Each row is a point on a landscape with many valleys, with its height.
From any point a ball takes the steepest step (drop divided by distance) to one of its 2 nearest points. It stops when none of these is lower. Distance is the straight distance between rows; heights are no part of it.
ludin height 18.5: [ 11 -12   6   6  -4  16   4   6  -1  -4   8  -4  -7  -9  -9  -8  -3   8
  -1  -2   6   4  -4  14  -7   2  -7  -4   1  -7   3   5]
bipin height 22.1: [ -7  -2   5   6  -7   6   7  -6  -2  -3   2  -6 -22   9   7   2   4  -7
 -13   2   6   7   7   4  -6  -4   3  -4 -17   6  14  -5]
Vavu height 46.4: [-12  -6   2   2  -3  -2  20  -2 -13   8   5  10  -3   7  32  20 -12  -9
  -6  -3  -1  -3 -11 -19  -4  -1  -5  19 -11   1   0 -16]
vakav height 30.6: [ -6   4   6   0   6  -5   8 -12   3   1  -3  -3 -20  19  16   2  -1  -3
 -14   2  -1  -2   8  -9 -11  -1  -3   9  -2   9   2 -18]
kis height 23.5: [ -1   1   9  -6   6   3  -7  -1 -11  -3  11  -3  -3  -9  -4   5  -2  -1
  -3   0   1  15   1  -3   4  -5   0   1   5 -12  -6  -1]
zez height 44.8: [ -7   4   1  -4   0 -12  -3  -9 -14  -7  11  -3   3   5   0  -4   9 -15
 -11   4   5  25   4   1 -10   8  -6  -2 -10  11   6   4]
kufa height 33.5: [ -3   3  -6   3 -11  -6  -7  -6  12   2 -19   2  11   8  10   2  -2  -3
   3  -1  -9 -15  -7  -5   2  -8  11   1   3   7   2   0]
senu height 45.3: [ -2   7  -4  -4  14  -6   3  -3  -6   3  -6   9   3   4  17  17  -4   0
  -4  -4  -6 -24   3 -11  17  -3   0   1  14  -3 -13 -14]
nov height 12.5: [  2  -8  12   1  -6  12   0   5   0  -9  -7  -8   9  -3 -11  -6   3  -9
   6 -17  -9   0 -14  -3   1  -7   2   6 -19 -11   3   2]
lomiv height 40.9: [  4   4   8  -1   2   1  -3   2   5   0  -2 -10   3  36   3 -17 -12 -20
  13 -13 -12  -8  -3  -6   0  -5   6  -4 -12   6   5  -4]
Gemuf height 57.6: [  5   0   7  -9  16  10  -6   9   5 -17  -1  -8  17  11 -22  -1   5  -7
   7  -8   2  -4  -6   1   5   8  -3  -8 -16  -5   2   9]
Lom height 21.1: [ -6   5 -12   1  -2   6  -3   1  13   3 -10   5  -7 -21  -8  10  13  15
   4  13   8  -4   7  -1   8  -3  18  -7  -3   1   2   4]
bige height 31.2: [ -5  -2  -3  -2  -8  -9 -16   0  14   7 -19  -5  17   4   1  -9  -5  -5
  10   0 -17   3  -5  -7  -1  -8   4  -1   2  -1  -2  -2]
Meze height 29.5: [  8   4   7   5 -11   0  -2  -7   2 -10   8  -8  -4 -12 -14   1  16   2
  -7   5  10   3   0   7  -7  -2  11   0  -4   1   6  11]
Zib height 12.0: [  4   6  -8  -4  -6  -3  -7   8   4  -8   7   0  20 -13 -21   5   4   3
   4  10   8   6 -11  -6  -6  12  -9   4  -4  -3  -2  16]
far height 25.6: [-10 -11   0  -1   6   9   5   1  -4   8  -7   1  -8   1  13  -4  -7   5
  -3   1  -1  17   3   2  -8   2 -15  -8   4   4   4 -11]
rona height 26.0: [ -2  -1  -1  -6   6   0   0   4  -5  17   6   2 -14  -8  17   6 -21  10
   2   0  -6   7  -1 -20   1  -4  -8   8  21  -7 -17 -15]
mus height 42.7: [ -7  -4   4   7  -7   6  10  -5 -16  -2   3   4  -8  -5  12  12   3  -2
  -9  -6   2  -6  -4  -1   6 -10   7  13 -11  -6   6  -3]
Pif height 16.6: [ -5  10 -12   1 -12   4   3  -3  12   2  -3   1 -19 -17  -5  15   8  14
  -7  12  13  -8  -2 -14  -2  -2  17   4 -10   8   3   6]
mufas height 54.9: [ -3   0 -13  -1   8 -10 -11   4   4   7 -11   9   8   4   0  -6   2   0
  13   8  -6   3  15  12  19  -4   1 -14  15  -5  -4   4]
fod height 48.6: [  9   4   5  -2   6  -3 -20  -2   4  -6  -6  -6  17  -2 -10   3   6   1
   4   2   0 -10   0   5   7  -5   7  -6  14  -6  -7   4]
gamo height 49.6: [ -3   2  12  -6  14   4   5   2  -6 -12   3  -5  -1  20   2  -5  -3 -15
  -3 -14  -4   4  -1  -4  -3   5  -6   1 -19   2   2  -6]
Lasu height 21.5: [  3 -12   7   5  -5  16   5  -1   0   4  -4  -4 -15  -1   7  -7  -3   6
  -3  -2   1   5   0  10  -9  -1  -7  -6   0   2   9  -8]
ket height 58.4: [ -3   1 -13   5  -5  -2   7  -4  12   6  -9  11  -6   7   9   1  -4  10
  -3   9   7 -14   6   5  -5   8  -2  -6   5  14   7   0]
zuron height 45.5: [  5  -5 -12  -6  16 -14  -4   8  -9   8   3   7  22   4   3  -6 -10   1
   9  -5  -9   0  -4   0  11   5 -13   4  23  -9 -18   2]
zok height 39.7: [ -4  -2   5  -1  -7  -7   6  -8 -14  -1   7   4   9   3  16   3  -3  -6
 -10  -7  -2  -2 -13   0  -5   1  -6  17  -3   6   1   0]
zun height 47.3: [  3  -3  -5   1   0  -6 -14   4   8  -3 -10  -9  15  19 -16 -15   9 -11
  16  -2  -8  -5   7  12   9  -4   6 -15   0   0   7   9]
pozu height 60.7: [  2   0  -4  -5  -1  -3 -10   9   2 -13   5 -10  22  12 -24  -9   7 -15
  14   0   0   7  -2   1  -3   8  -8  -9 -14  -5   8  15]
neme height 31.5: [ -5   6  11  -5  -4   6  -9  -2   2  -1   3 -15 -24   1   0   3  -5  -6
  -7   9   5  21   9 -14  -5  -5   4  -9  -1  -3  -1  -8]
zamur height 49.8: [  4  -7  -5   5  -2  -7  -3   4  10   1 -10  -4  14   4 -14 -17  13  -3
  12  -3 -10   0   8  18  -2  -3  -3  -7   1   0   9   6]
paval height 20.0: [ -3  -6   8   2  13   6  -7   2   1   5 -20   7  14 -22   3   6   9  12
  10  -5  -9  -4   3   6  16 -12  10   3   3 -14  -3 -11]
zet height 50.0: [-14  -2 -11   7   0  -9  25  -3 -16  13   6  13 -11  -4  20   8  -1  -1
 -10   0  -2   5  -5 -12  -8   0  -5  29 -10   1  -3 -13]
Sevat height 18.6: [ -3  -5   6   5  -6   7  -1  -6   6   0  -7  -9 -21   0  -4  -2  14  -3
  -7   3   0   7  13  10  -1  -9  11 -15  -8   5  14  -6]
kalim height 54.0: [ -3 -16  -1  -2 -11  17   0  13   7   1  -3  -8 -16  -7  -7  -4  -7   0
  15   0   0  16   1   0   3  -5   0 -19 -12  -8  11   6]
nika height 26.8: [ -6   4   1   2   4  -8   3 -13   3   6 -15   4  -4  23  21   0   0  -9
  -6   1  -7  -9   6  -2  -4  -1   0   1   8  15   3 -11]
pelef height 44.7: [ -8 -12   9   6  -2  10  12   0 -19  -2   8   0 -17  -4  10   2   3  -6
  -8  -9   2  15   1   7   4 -10  -3   7 -16 -12   5  -5]
Boni height 25.5: [ -7   7   4  -4 -13   3  -6  -7   4   1   1  -5 -12   3  12  18 -10  -7
  -5   9   5  -3  -3 -21  -2  -5   9  -1   0   4   0  -3]
bakul height 50.3: [ -3  -8 -10  -1  -3   9   0   7   5  11  -2   6 -15  -7   4   3  -9  11
  11   2  -1  -2   9   5  15  -7   3 -11   9  -4   3   1]
noz height 40.4: [ -2   3 -11  -9  20 -18   2   1 -14  14   4  11  12  -5   8   0  -5   7
   2  -5 -11   0   1  -7  12   1  -9   9  25  -7 -24  -5]
Fub height 25.8: [ -2  -5  -6  -3  -8  -1 -10   9   7   7  -8  -1  13  -5   0  -2 -15   0
  16  -2 -14   3 -10 -14   5  -5   3   1   4 -11  -6   2]
git height 44.1: [  4   5  -7   1   1  -7  12  -1 -14  10   9   9   5 -13  13  13  -7   9
 -14  -6  -4 -16 -12 -11  -4   4  -8  24  14   1 -17 -12]
Mem height 25.1: [ -6   0   0  13 -11   1  15  -3  -5  -3  10  -3 -32   7  12   1   1  -5
 -18   6  12   7   4  -3 -13   1  -4   8 -21   5   8  -5]
zus height 25.0: [  6   4  -9  -2  -1   4   1  -3  12  -5   2   2 -16  -5 -12  11  12  10
   4   8   9 -13   6   2  21  -7  25 -13   2  -5   0  12]
Gam height 18.3: [ -4 -10   8  -2  -2   8  11  10  -6  -6   1  -1  10  -2  -2  -6  -9 -10
   5 -17  -8  10 -15  -9  -1   1  -8  11 -20 -14   1   3]
favog height 41.0: [ -2   6 -13   5   6  -9   2   0  -2  10 -13  14   6 -10  14  13   1  12
   1   3  -6 -27   4  -4  15  -7   8   9  16  -1 -10 -11]
lok height 46.3: [ -4 -12 -11  10  -2   4  20   6 -22  10  14  15 -19  -9  13   1  -7   8
  -5  -3   7   1   4  14   9  -3  -4   9   2  -3   2   1]
peta height 42.1: [  8  -2   7  -6  -2   8 -12  -6  -2  -4  -4  -1  17   0   8  16 -10   3
  -6   2   9 -23 -17  -2   1   4   2  -5   8   6  -5   3]
vamin height 48.9: [  9  -1 -12  -1  10 -13  -7   3  -4   4   6   9  17   6  -5  -8  -3   4
   7   6  -1  -4   3  11   9   8 -10  -2  26  -2  -9  10]
vodot height 57.8: [ -9  -1  -8   0   0 -12 -12   2  10  11 -24   8   4  -2   8  -3   1   6
  14   3 -14  -2  10   1  17 -13   9  -4  12  -6  -4  -6]
foso height 11.6: [ -1   9   2   0 -20   4  -2  -7  10  -1  -4  -5 -10 -15   2  15   1   4
 -11  13  14  -1 -12 -17 -18   3   5   4 -10  11   3  -1]
deniz height 52.5: [  4  11   5  -7   2 -18  -7 -11 -12  -9  15  -5  15  18   6  -1  -4 -16
  -2  -7  -5   0  -7  -8  -4   6  -3  13   1  10 -10   2]
rom height 55.4: [ -2   6  -5  -3   3 -16  -6  -3  -1  -7  -1   2  25   6  -1  -2  -1  -8
   2  -5  -4   1  -7  -6  -1   7  -3  10  -1   3  -6   4]
matu height 49.1: [  3   7   1  -4  21   5   1  -3   0  -8 -13  10   2  10   6  12   2   3
  -1  -3   2 -25   8   2  19   2   3  -9   8   0  -7  -5]
faruk height 19.0: [  6   2   6  -8   3   2  -9   4  -3   7   8  -4  -2  -7   4   4 -20   3
   1  -3  -7   2  -8 -15  -1   1  -7   3  22  -9 -18  -7]
Meb height 21.8: [ -5   9  -1  -5 -16  -2 -17  -6   4   0  -4  -6   3  -8   1  17   0  -2
  -4  13   7   0  -6 -14   1  -7  16  -7   4   3  -2   5]
seru height 51.0: [  4   3   8   0   8   1 -13  -4  13  -5 -14  -7   9  -5  -9  -5  11   5
   0  -2  -8  -1   6   7  -1  -6   5  -3   4  -1  -2  -6]
vukot height 31.8: [ -2 -18   2   1   1  17  -2   8   6   3 -18   3  -2 -14  -3   0   5  10
  19  -4  -8   1   3   9  17 -13   8 -10  -6 -12  10  -1]
loro height 33.9: [  0   4  12   1   3   8   7  -4   7  -1   0 -12 -25  30  14  -4 -14 -13
  -6  -5  -2  -1   4 -13 -11   0   0  -1 -14   7   3 -17]
doliv height 34.2: [ -8   7  -5   2   5  -8  12   7  11   0   3   0 -10   3  -9 -12   2  -3
   2  -8 -12  13   9  -8   1  -1  -1  10 -10  -9  -5  -2]
mitek height 27.4: [  3   9  -5   4  -2  -4   2  -4   6  -9   8   1  -8  -6 -15   2  16   4
  -6   5   8  -8   9   7   7  -1  15  -1  -2   1   3  11]
Setus height 23.2: [ -1   6  -9   4   3   1   7   5  12   6   1   4 -16  -5  -3  -3  -7  14
  -3  -1  -4  -8   6  -5  -1   2  -4   9   7  -1  -8  -4]
guku height 19.3: [ -4   1   1  -3  -4   5 -11   5   6  -1 -11  -1  10 -17  -6   8  -3   3
   3   2  -1   4  -7 -11   3  -3   3   3  -1  -9  -4  -1]
Lamo height 17.0: [ -1   5  -1  -4 -16   6 -12  -3  12  -2 -11  -6   5 -17  -6  10   5   7
  -4  16  11   2 -10  -7 -12   3   7 -11  -4   8   4   5]
Dag height 43.1: [ -1  -2   4  -2  -3  -7  14  -4 -14   1  10   8  10  12  26  14 -17 -16
  -7 -10  -3  -8 -16 -16  -3   4  -4  16  -9   5  -5  -7]
safi height 34.1: [  8  -5  -6   1 -18  -1  -7   5  12   3   6 -11  -1  15  -5 -16 -15  -8
  13   6  -1   5  -5  -3 -12   4  -4 -16   4   6   9  13]
Pel height 27.1: [ -4 -15   5  -1  11   8  -1  10  -2   4 -10   6   6 -14  -6  -1   5   5
  15 -10 -10   6   5   8  19 -11   3   1  -1 -21   1  -5]
sura height 37.7: [ -1  -5   5  -2  -7   5 -15   4   3  -5  -9 -10  14  -1 -11  -6  10 -10
   1   4   3  12  -3   4 -13   6  -4 -24  -9   9  14   3]
Lag height 34.7: [  4   9   9  -4  -7  -1  -2 -10  -4 -13  12  -6  -4  16   1   7  -2 -10
 -10  -2  12 -13  -7  -3  -3   4   7  -1 -10  10   3   7]
zuze height 12.6: [  5   6  11  -8   2   5 -12   3   5  -1   2  -9  -2   5  -1   1 -20   0
  -2   2   2   6  -7 -16 -10   5  -8  -3   9   0 -10  -6]
zodu height 28.0: [-10   1   8  -3   2   4   1  -1 -11  -2   6  -6 -16  -5   7   7  -4  -8
 -10   3   6  26   2 -12  -7  -3  -4   2  -9  -5  -1  -8]
fomo height 37.1: [  1   2  12   1 -14  -1   1 -10  -9  -9   9  -8  -1   3   5  -1   2 -12
 -11  -4   4   4 -10  -2 -15   2  -3   9 -13   7   6   2]
Kiz height 30.7: [  0  -1  -8   8 -14  -9  14   2   4   3  16  -5 -21   7   1 -18  -5  -4
  -8   8   2  20   8   2 -19   9 -10  -1  -6  10   4   6]
kos height 46.9: [ -2  -6  15  -1  14   6  10  -5 -19 -12   7  -2  -6   8   2  -4   8  -9
 -11 -11   2  11   1  10  -1   0  -6   5 -15  -2   5  -5]
kip height 53.6: [ -9   6   1   3  12  -5   3  -8   9  -2 -18   5   1  -1  -3  -2  18   2
  -4  -3  -9   4  14   7   0  -4   3   1  -3   3   4  -8]
bukob height 18.9: [ 0  4  1 -1 -3 -4 -7 -6  5  4 -2 -3 -9  3  3 -4 -4  3 -4  1 -4  1  7 -3
 -5 -2  0  2 15  2 -2 -3]
nava height 47.6: [ -5  -1   3  -4   0 -14  -5  -6 -14  -1   8  -7  13  14   1 -16   4 -20
   3  -5  -9  21  -1   2  -6  -2  -3   0  -3   5   1   3]
Porif height 28.1: [ -3  -1  -5   8 -14  -7  16   3  -6  -2  17   0 -22   8  10 -11  -9 -12
  -8   2   7  21   1  -4 -14   5  -4   6 -20   3   5   3]
saref height 15.3: [ 13  -9  18   1   6  19  -7   4  -5  -9  10  -9   1 -11 -15  -3   5   4
   1   3  13  12  -1  16  -6   5  -7 -13   1  -6   4   3]
bakob height 11.9: [  6  -2  12  10  13   5   3  -5   3   1 -16   9  10 -22   1   7  18  16
   5  -6  -2 -12   5  13   6  -8  15  11   1  -5   0  -9]
tun height 5.0: [  9  -2   5  13  10   8  11   4  10   1  -9   8   1 -19 -12   1  20  21
  10  -4   0 -10  10  20  11  -5  13   2   1  -7   3  -1]
ral height 56.1: [-14   4  -8   5   8  -6   6  -6   5   6 -16  12  -3  -2   9   1  10   8
  -8   9   0   0  13   6  -1   2  -3   1   1  12   6  -8]
Semum height 27.7: [ -6  -1  15  -7   1   3 -13  -8 -12   7   0  -6  -3  -4  13   8   0  -4
  -3   2  -5  16   0  -9   2 -14   2   0  12  -8  -7 -13]
Kon height 40.7: [  3   9  -5   4  -4 -14   4  -7 -10   5   3   7  10  -6  12  14   1   2
  -9  -6 -11 -21 -10 -10   6  -3   3  24  15   3 -13  -9]
Mal height 60.3: [-12   6 -11   3  -3 -18  -7  -9   5  17 -15   9  -6  -3  13  -3   5   3
   5   5 -14   2  13  -2  10 -14  11   6  14   0  -4  -8]
vesa height 65.5: [ -5   7 -10   0  12 -12  13  -4  -4   4   5   9 -17  16   5  -7   2  -3
  -1  -2  -5   1  20   6  16  -3   0   1   9  -1  -5  -3]
tasig height 60.2: [ -7   3 -14   1  -6  -5   9   2   3   5   2  16  -1   0  14  11 -13   7
 -10  12  15 -10  -2  -3  -6  13  -7  -4  -2  17   8   5]
Nar height 29.8: [  9  -3  -5   0  -8   5   1   0  17   0  -9  -2  -9  13   0  -4 -10   4
   7  -6  -7 -25  -3  -1   6  -4   9  -4   5   0   0   4]
nileg height 29.4: [ -8  -1   2  -1  -7   7   3  -5  -7  -6   6   6  -6  -5   9  17   2   1
 -16   9  20  -3  -2   0  -2   5   2  -7 -16   7  13   4]
kigi height 48.3: [ -8  -6 -12   4  -1   2  10   5 -11  10   4  12  -6  -9   4  -3  -1   7
   4   2   0   6   8   8  12  -4   0  -1   6  -5   4   3]
rif height 33.7: [  3   0 -12  -3  11  -9   8   8 -14  21  12  11  -9 -10  10   0 -14  14
   2  -7 -12  -6   2 -13   9  -2  -9   9  25  -9 -26 -10]
natav height 49.7: [ 13  -2  10   2 -11   4  -6  -3  -8  -7  16 -11   0  13  -8 -13  -5  -8
   0  -4   5  -1  -9   8  -9   3  -3  -4   2   4   4   9]
bik height 12.4: [ -1  -3  10   0  -7   7  -2   4   2   1  -7  -6   1 -27 -10  -3   6   3
   4  -4  -7  15  -7  -3  -5  -8  -2   8  -4 -14  -2  -3]
lenub height 6.9: [  4  -2  18   2 -12   9  -1   0  -8  -6  -1  -9   5 -16  -6   0   3  -5
   2 -12  -8   6 -17  -5  -2 -13   3  14  -6 -14  -4  -2]
natik height 58.2: [  2  -3  -6  -2   2 -10 -10   5   1  -6   0  -4  31   6 -15  -9   3 -12
  13  -3  -8   5  -6   0   0   6  -8   4  -5  -6   0  11]
geze height 24.9: [ -2  -6  -6   2   2   7  15  17  10  -6  -1   3  10  -5 -17  -9  -2   1
   7 -10  -6   4  -8  -4  -4  10 -12  12 -21 -10   3   9]
roni height 5.9: [  8   5   4  -9  -6   3 -16   2   6  -5   2  -9  13  -1  -5   4 -15  -2
   1   7   8   1 -17 -12 -12   8  -7  -7   7   2  -8   4]
livon height 24.3: [  3  -5  -5   8  10   3   6   7  -1   4   5   5   8 -20 -15  -5  10  16
   4   6   5  12   7  21  -5   7 -10   1   6  -3   1   3]
Musib height 52.3: [ -2  -6  -7   5   6 -11  -4   4  -3   2  -8   8  17   1  -7 -13  14  -3
  17   1  -6   8  15  25  16  -5   1 -10   7  -6   3   6]
Viv height 34.4: [  0  -5   1   2 -12   2  -7   5   4  -4   1 -12   6 -11 -18  -7  12  -8
   5   5   2  18   2   4 -10   1  -1 -15  -8  -2  11   9]
bilef height 54.7: [  6  -3  10  -3  15  14   1   2   1 -13  -2  -1   5  -1 -12   2   6   3
  -3  -8   5  -9   0  10   4   7  -2  -3  -7  -5   1   2]
Pur height 37.3: [ -1   5  -6   3  -4  -8   1  -7  -1   3 -10   9  10  -6  10  14   4   5
  -5   0  -2 -23  -6  -1   5  -3   8  12   8   5  -3  -4]
nas height 52.7: [ -4  -4   0  -5   9   2   1   2   0  -5  -6  -2  11  23  -1 -14  -1 -12
   5  -7  -5   3   3   7  -3   7  -9 -10 -10   8  10   1]
kofo height 32.4: [ 10   4   6  -4  -5   6   1   0   6  -7   6  -6  -8  17   1   4 -10  -3
  -2  -6   3 -22 -10 -11   2   1   9  -1  -4   4  -3   4]
geno height 49.9: [  0   7  14 -10   4 -11 -11 -12 -16   0  11 -11   5  12   5 -10  -1 -15
  -2  -5  -7  21  -4  -4 -10  -3  -4   6   6   4  -7  -5]
Fakef height 44.4: [ -4  -5  -3   7 -14   4  13  -2 -19   2  19   6 -18  -3  15  10  -8   0
 -12   0  11  -4  -5   1   4  -3   2   9  -4  -2   5   2]
kulok height 14.9: [  4 -10   4  10  -5   6   5   1  13  -1  -6  -6 -13  -6 -12 -11  20   4
   4  -3  -5   3  14  23   4 -10  11 -16  -7  -1  13   1]
pepeb height 29.9: [ -4  -1 -10   0   9  -3  14  15   8   2   2   5   5  -5 -18 -15   2   4
   8  -9 -13  10   2   1   1   6 -14  15  -7 -13  -6   1]
rut height 30.5: [ -9 -17   4   0   2   5   7  -1 -10  12 -12   2   2 -17  11  -5   1   5
  -5   0  -3  27  -5   6 -16  -1 -15   1  -1   1   4 -10]
Sog height 63.9: [ -8   0 -11   5   8 -12  15  -8  -9  16  -7  16 -20   5  17   1   7   4
   0   4  -8  -7  16   4  14 -12   3  10  14   1  -2 -10]
zonu height 36.2: [  9   6  -5   0  10   0   2   3  -6  -1  13   9   2  -8  -3   8  -3  13
  -6   0   8 -19   4   4   8   5  -2   3  18  -3 -11   3]
zedur height 54.5: [ -6  15  -7   3  -9 -18  12  -5   6  -5   7   2  -2  -1  -2  -3   5  -5
 -10  -2  -3   0   1 -10 -10   6   3  23 -11   7   0   4]
Ruv height 10.5: [ 16  -5  11  12   7   8   4  -1  16  -6  -6  -4   2  -7 -19  -9  24  13
   9  -5  -2  -6  12  26   3  -4   9  -5   0  -6   6   2]
zek height 35.5: [-11  -5  -5   1   1   3   6   1  -8  13  -7   8   6 -20   9   3  -1   9
  -6   4  -2  15  -8  -2 -10   1 -12  14   0   1  -2  -7]
zag height 33.3: [  1   0  -7   3 -15  -8   1   4   8   2   8  -8  -3  11  -3 -18  -5 -10
   0   4  -2  14   0   1 -20   9  -6  -8  -1   9   9   7]
guvo height 28.5: [ -1   4  11  -5 -11   2 -12  -7   0   1   7 -11  -9  19  15   7 -18 -14
   1   5   4  -1  -5 -16  -3  -5   9 -10   0   7  -1  -4]
Tuv height 41.5: [ -4   3   5  -6  -9  -3 -13  -1  -8  -5   5 -10  10   4  -3  -5   6 -20
  -3   5   6  20  -3  -1 -13   7  -4 -19 -15  13  13   5]
zupil height 52.6: [-12  10 -10   6  -1 -11  20  -4   0   5   2   6 -15  -4   5   2   5   0
 -14   3  -2   4   2 -12 -11   3  -4  28 -13   5  -1  -8]
mugez height 13.3: [  5   9   5  -8  -9  -3 -12   3   1 -13   7  -6  25  -4 -10   6  -7  -9
   1   5   8   3 -20 -14 -12  12  -8   2  -8   1  -6  10]
Midub height 19.2: [  0   6  -9   2   3  -7  -3   6  -3  -1   8   3  16 -22 -19   0  10   8
   1  12   6  13   4   8  -7  11  -8   7   4  -1   0  11]
safoz height 46.5: [ 17   3  12  -1   0   3 -17  -5   6 -11   2 -13  12   2 -17  -1  12   2
   2   1   7 -14  -6  13  -3   1   9  -5   7   3   2  11]
gapag height 52.4: [  9  -1   7  -8  16  10  -3  -3   7 -14 -10   1  10  11  -7   5   7   3
   1  -4   7 -24  -1   9  12   4   6 -12  -4   0   1   3]
fekan height 44.2: [  5   4   3  -5   2  -2 -15   4   5  -4  -3 -11  14  27 -11 -12  -3 -15
  14  -9 -10  -7  -1  -1   6  -3   6  -7  -2   2   1   2]
tera height 57.0: [  0   0  -6  -8   4   6  -3   4   9  -8  -2   3   4  20  -5   1  -3  -3
   4   5  15 -11   1   3   6  12   0 -23  -9  10   7  14]
sas height 48.2: [ 18  -6   5  -2  -7   7  -4   3   0 -11  12  -9   9   6 -16  -6   4  -5
   7  -5   6 -11 -14   9  -1   3   0  -4  -4  -1   6  17]
Ter height 59.0: [  1  -3  -5  -4   0  10   6   6  14  -9   0   4   2   4 -11   2   0   7
  -2   6  17  -7  -5   1  -6  18  -9 -17 -17  10   8  14]
Fezot height 31.6: [  6   4   0   1 -13   3  -7   3   9  -5   8 -12  -4 -21 -24   1  14   5
   1  12  10  15  -1   1  -6   0   7  -8  -2  -4   2  14]
Baf height 23.0: [ -1   3   8  -3   5  -3  -8 -12  -5   1  -3  -3  -4  20  12  -5   0  -8
  -2   0  -5   0   8   7  -1  -5   3  -7  10   9   2  -7]
kenu height 54.8: [  3  -7   1   0  -1   9   1   3   9  -4  -4  -5  -3  23  -3 -14  -4  -7
   3  -4   5  -8   1   7  -8   7  -4 -16 -12  14  12   3]
kov height 28.8: [  7   0   2   7  20  -3   1   3  -2   2   1  10  16 -15  -9  -2  16  15
   9   4   5   6  15  23   6   6  -2  -2  16  -4  -4   0]
baki height 51.5: [  2  -1 -17  -2   2  -7  -1  10  -5   1  10  11  19  -1  -7   1 -13   5
   7   8   8  -4  -4   2   6  14 -12  -2  12  -5  -4  14]
mib height 66.6: [  1   3  -8   0  22  -7  21   4   2   4   8   8 -21  11  -3 -13   2   9
  -5  -1  -5   2  21  11   9   3 -11   7   9  -2 -12  -4]
Ven height 31.7: [  6  -5   5  -5 -21   5 -15   2   1   4   7 -13  -7  11   2  -7 -19 -12
  10   6   3   8  -7  -8  -6  -4   4 -16   7   3   5   7]
lim height 19.1: [  9   0  16  -7   8   8 -10  -2 -14 -13  16 -10   2  -2 -12   1   3  -5
  -7   1  12  11   1   8  -3   5  -7  -6   1  -3   1   5]
zof height 39.2: [ 11  -3  -3  -5   5  10  -5   4  -5  -4   2   7  14  -9  -2  16  -6  13
   0   3  13 -24 -12   3   9   7   2  -7  14  -1  -6   8]
nofop height 33.4: [  8   7  -2   7  19  -2   7   0 -11   4  11  13   0 -19  -4   7   8  19
  -4   4  11  -6  11  15   7   5   1   6  18  -3  -9  -3]
Pum height 25.7: [ -5   0  -1   0  -7   4   9  -4   6  -8   3   1 -18  11   3   5   5  -2
 -13   6  17  -2   3   2  -8   9   0 -15 -24  16  17   5]
mam height 44.5: [ 10   3   7  -1  -3   5 -11  -8   5  -7   0  -3   7   3  -2   3   0   4
  -7   5  13 -17  -6   7  -6   7   2  -7   9  10   4   5]
Dubud height 62.3: [ -9   7  -8   4   0 -18   6 -13 -12  15  -2  11  -9  -8  13   8  13   6
  -6   5  -5  -1  11   1   7 -14  11  16  14   0  -5  -9]
beso height 39.1: [ 10   7 -15   3  12  -5  -1   9   3   5   0  11   1  -7  -7   4  -2  17
   7   2  -2 -22   9   2  16   3   1  -3  26  -7 -16   3]
Tano height 26.7: [  2   8 -11   1   1  -5   7   2  14   0  -3   6  -5   6   1   1  -6   6
  -1  -6  -7 -20   2 -10   7   0   6   7   3  -1  -6  -1]
mogu height 37.2: [  1   4   9   0   7   1   4   0  11   3  -2  -7 -12  30  16  -8 -23 -13
   7 -10 -13  -4   3 -17  -5  -4   6  -1  -9   1  -1 -15]
ves height 52.2: [ -7 -10  -6  -3  -8  18  -1   8   6   6  -6  -2 -24 -18   1   5  -9  10
  10   1  -1   8   4  -2   9  -8   7  -9  -5 -10   4   0]
reru height 40.6: [  0  -4  -3   1   3   2   7   4  -8  12   0   9   4 -16  10   3 -10  13
  -4  -5  -5  -4 -11  -5  -3   1 -10  17  14  -2 -10  -9]

Call two points neighbours if one is among the 2 nearest of the other. Go from one point of each pair to the other, from neighbour to neighbour, staying as low as possible. Name the highest point that can't be avoided.
lenub and bukob => doliv
foso and tun => safi
roni and Zib => mugez
saref and lenub => git

For each start below, name the point where the ball stops.
zamur => bukob
natik => foso
Fezot => foso
fod => Zib
vamin => roni
Gemuf => Pur
sas => Zib
